Each row is a point on a landscape with many peaks, with its height.
From any point a climber takes the steepest step (rise divided by distance) to one of its 6 nearest points. It stops when none of these is higher. Distance is the straight distance between rows; heights are no part of it.
Z_557 h=632: [115 133  85 114 146  84 135 116]
Z_406 h=490: [114 132 129 151 126 113 113 120]
Z_55 h=840: [129 118  83 102 134  93 155 125]
Z_725 h=630: [111 143 119 173 131 127  98 102]
Z_205 h=709: [140 110 137  85 113 117 154 168]
Z_992 h=718: [184 130  94 110  99 114 201 161]
Z_740 h=721: [145 132 152  93 111 139 138 177]
Z_980 h=428: [133 166 122 125 150 114 118 133]
Z_988 h=695: [187 155 123  99 128 144 170 173]
Z_133 h=608: [133  88 119  86 126  99 162 120]
Z_234 h=677: [ 86  73 133 156 120 153 101  81]
Z_367 h=443: [126 164 130 155 140 126 111 119]
Z_876 h=324: [111  86 110 112 143  66 131  73]
Z_663 h=364: [128 127 180 153  98 194  93 151]
Z_993 h=704: [ 72  86 125 147 133 164  83  77]
Z_128 h=812: [144 177 181 159 145 168 114 147]
Z_371 h=322: [106 110 126 140 126  93 125 108]
Z_620 h=731: [ 99 120 143 158 109 166  94 120]
Z_676 h=26: [115  86 140 123 121  86 127  99]
Z_163 h=566: [ 89  76 131 160 116 119 106  69]
Z_329 h=684: [194 170 104 117 140 134 192 157]
Z_396 h=733: [150 156 118 104 138 123 137 150]
Z_353 h=599: [151 141 184 120 106 146 112 180]
Z_933 h=645: [139 137 169 121 107 137 115 163]
Z_811 h=725: [ 85 124  89 177 133 132  90  75]
Z_755 h=472: [ 95 107  64 118 156  58 143  73]
Z_339 h=602: [100 102 137 153 112 124 111  98]
Z_305 h=561: [110 117  50 111 156  66 152  85]
Z_401 h=809: [175 123 119  88  99 143 174 185]
Z_432 h=130: [144 182 197 158 163 174 132 156]
Z_155 h=351: [115 110 151 124 111 107 118 137]
Z_15 h=724: [167 158 148  92 129 139 143 179]
Z_94 h=649: [136 137 110 103 135 112 141 147]
Z_832 h=675: [ 71  72 143 136 130 171  80  73]
Z_552 h=460: [ 97 103 107 133 138  72 124  75]
Z_766 h=444: [130 151 144 146 124 125 110 135]
Z_864 h=625: [123  94  84  98 140  75 163  91]
Z_209 h=747: [154 125 134  86 109 133 151 180]
Z_814 h=756: [ 91 111 136 152 115 186  81 109]
Z_393 h=441: [146 179 162 130 153 137 126 155]
Z_654 h=605: [130 134 146 123 115 128 128 156]
Z_81 h=723: [111 145 141 160 130 193  84 109]
Z_262 h=732: [159 127  71 106 124 102 183 138]
Z_983 h=738: [ 63 104 125 148 135 180  69  85]
Z_441 h=736: [164 131 101  93 119 122 171 163]
Z_178 h=267: [137 168 168 170 151 185 109 130]
Z_168 h=757: [143  95  82  98 126  92 178 117]
Z_738 h=813: [141 176 166 160 150 159 120 135]
Z_768 h=448: [120  96 137  98 120 101 143 133]
Z_280 h=673: [204 159  98 121 117 117 203 161]
Z_972 h=224: [115  88 119 106 135  81 139  97]
Z_170 h=883: [ 77 138 100 166 151 171  66  81]
Z_88 h=746: [163 101 116  87 104 123 185 163]
Z_301 h=799: [124  69 117 103 143  60 128  55]
Z_69 h=407: [119 132 137 130 120 108 119 138]
Z_185 h=730: [136 125  96 103 130 106 150 141]
Z_453 h=446: [104  91 156 146 105 126 114 113]
Z_231 h=668: [ 87 109 105 163 127 123 100  83]
Z_776 h=342: [146 151 197 152 114 192 106 165]
Z_344 h=511: [121 114 171 138  99 144 110 149]
Z_159 h=737: [ 76  85 152 142 119 180  82 100]
Z_569 h=323: [133 152 157 156 125 147 102 138]
Z_419 h=433: [115 147 108 145 138 104 112 115]
Z_462 h=475: [152 174 141 121 158 128 127 147]
Z_264 h=690: [138  95 124  86 113 118 163 152]
Z_581 h=636: [107 135 138 162 111 130 101 120]
Z_113 h=748: [178 159  84 106 137 125 176 146]
Z_219 h=532: [102 106  84 116 153  67 137  93]
Z_89 h=515: [105 152 103 160 140 101 105  94]
Z_107 h=880: [163 161 113 104 143 132 151 159]
Z_583 h=705: [119 124  69 106 146  79 152 106]
Z_206 h=717: [143 108 104  86 114 116 174 149]
Z_31 h=467: [135 139 175 154 102 174 103 154]
Z_171 h=406: [160 161 207 147 123 181 117 176]
Z_904 h=694: [156 159  93 102 156 116 145 138]
Z_919 h=471: [161 178 177 123 157 154 141 176]
Z_523 h=798: [ 84 122 112 161 136 169  78  86]
Z_718 h=759: [144 136  65 104 144  99 161 130]
Z_464 h=563: [ 95 119  93 152 136  83 114  86]
Z_99 h=729: [ 99 119 131 170 115 155  96 108]
Z_331 h=533: [153 148 206 133  99 175 109 181]
Z_375 h=664: [121 159 133 175 142 172  89 109]
Z_573 h=629: [155 161 158 117 133 132 123 168]
Z_639 h=573: [136 138 180 136 101 152 104 165]
Z_47 h=722: [147  78 108  81 116 106 185 127]

Where does a climber stop that starts at each point below?
Z_331 => Z_401
Z_972 => Z_55
Z_768 => Z_401
Z_31 => Z_401
Z_755 => Z_55
Z_654 => Z_401
Z_133 => Z_55
Z_47 => Z_55

Two climbers start at each pair of points below. Name the first point that both come to, or write none.
Z_375 and Z_766 => Z_523
Z_419 and Z_69 => none
Z_581 and Z_814 => Z_523
Z_155 and Z_344 => Z_740
Z_163 and Z_89 => Z_523
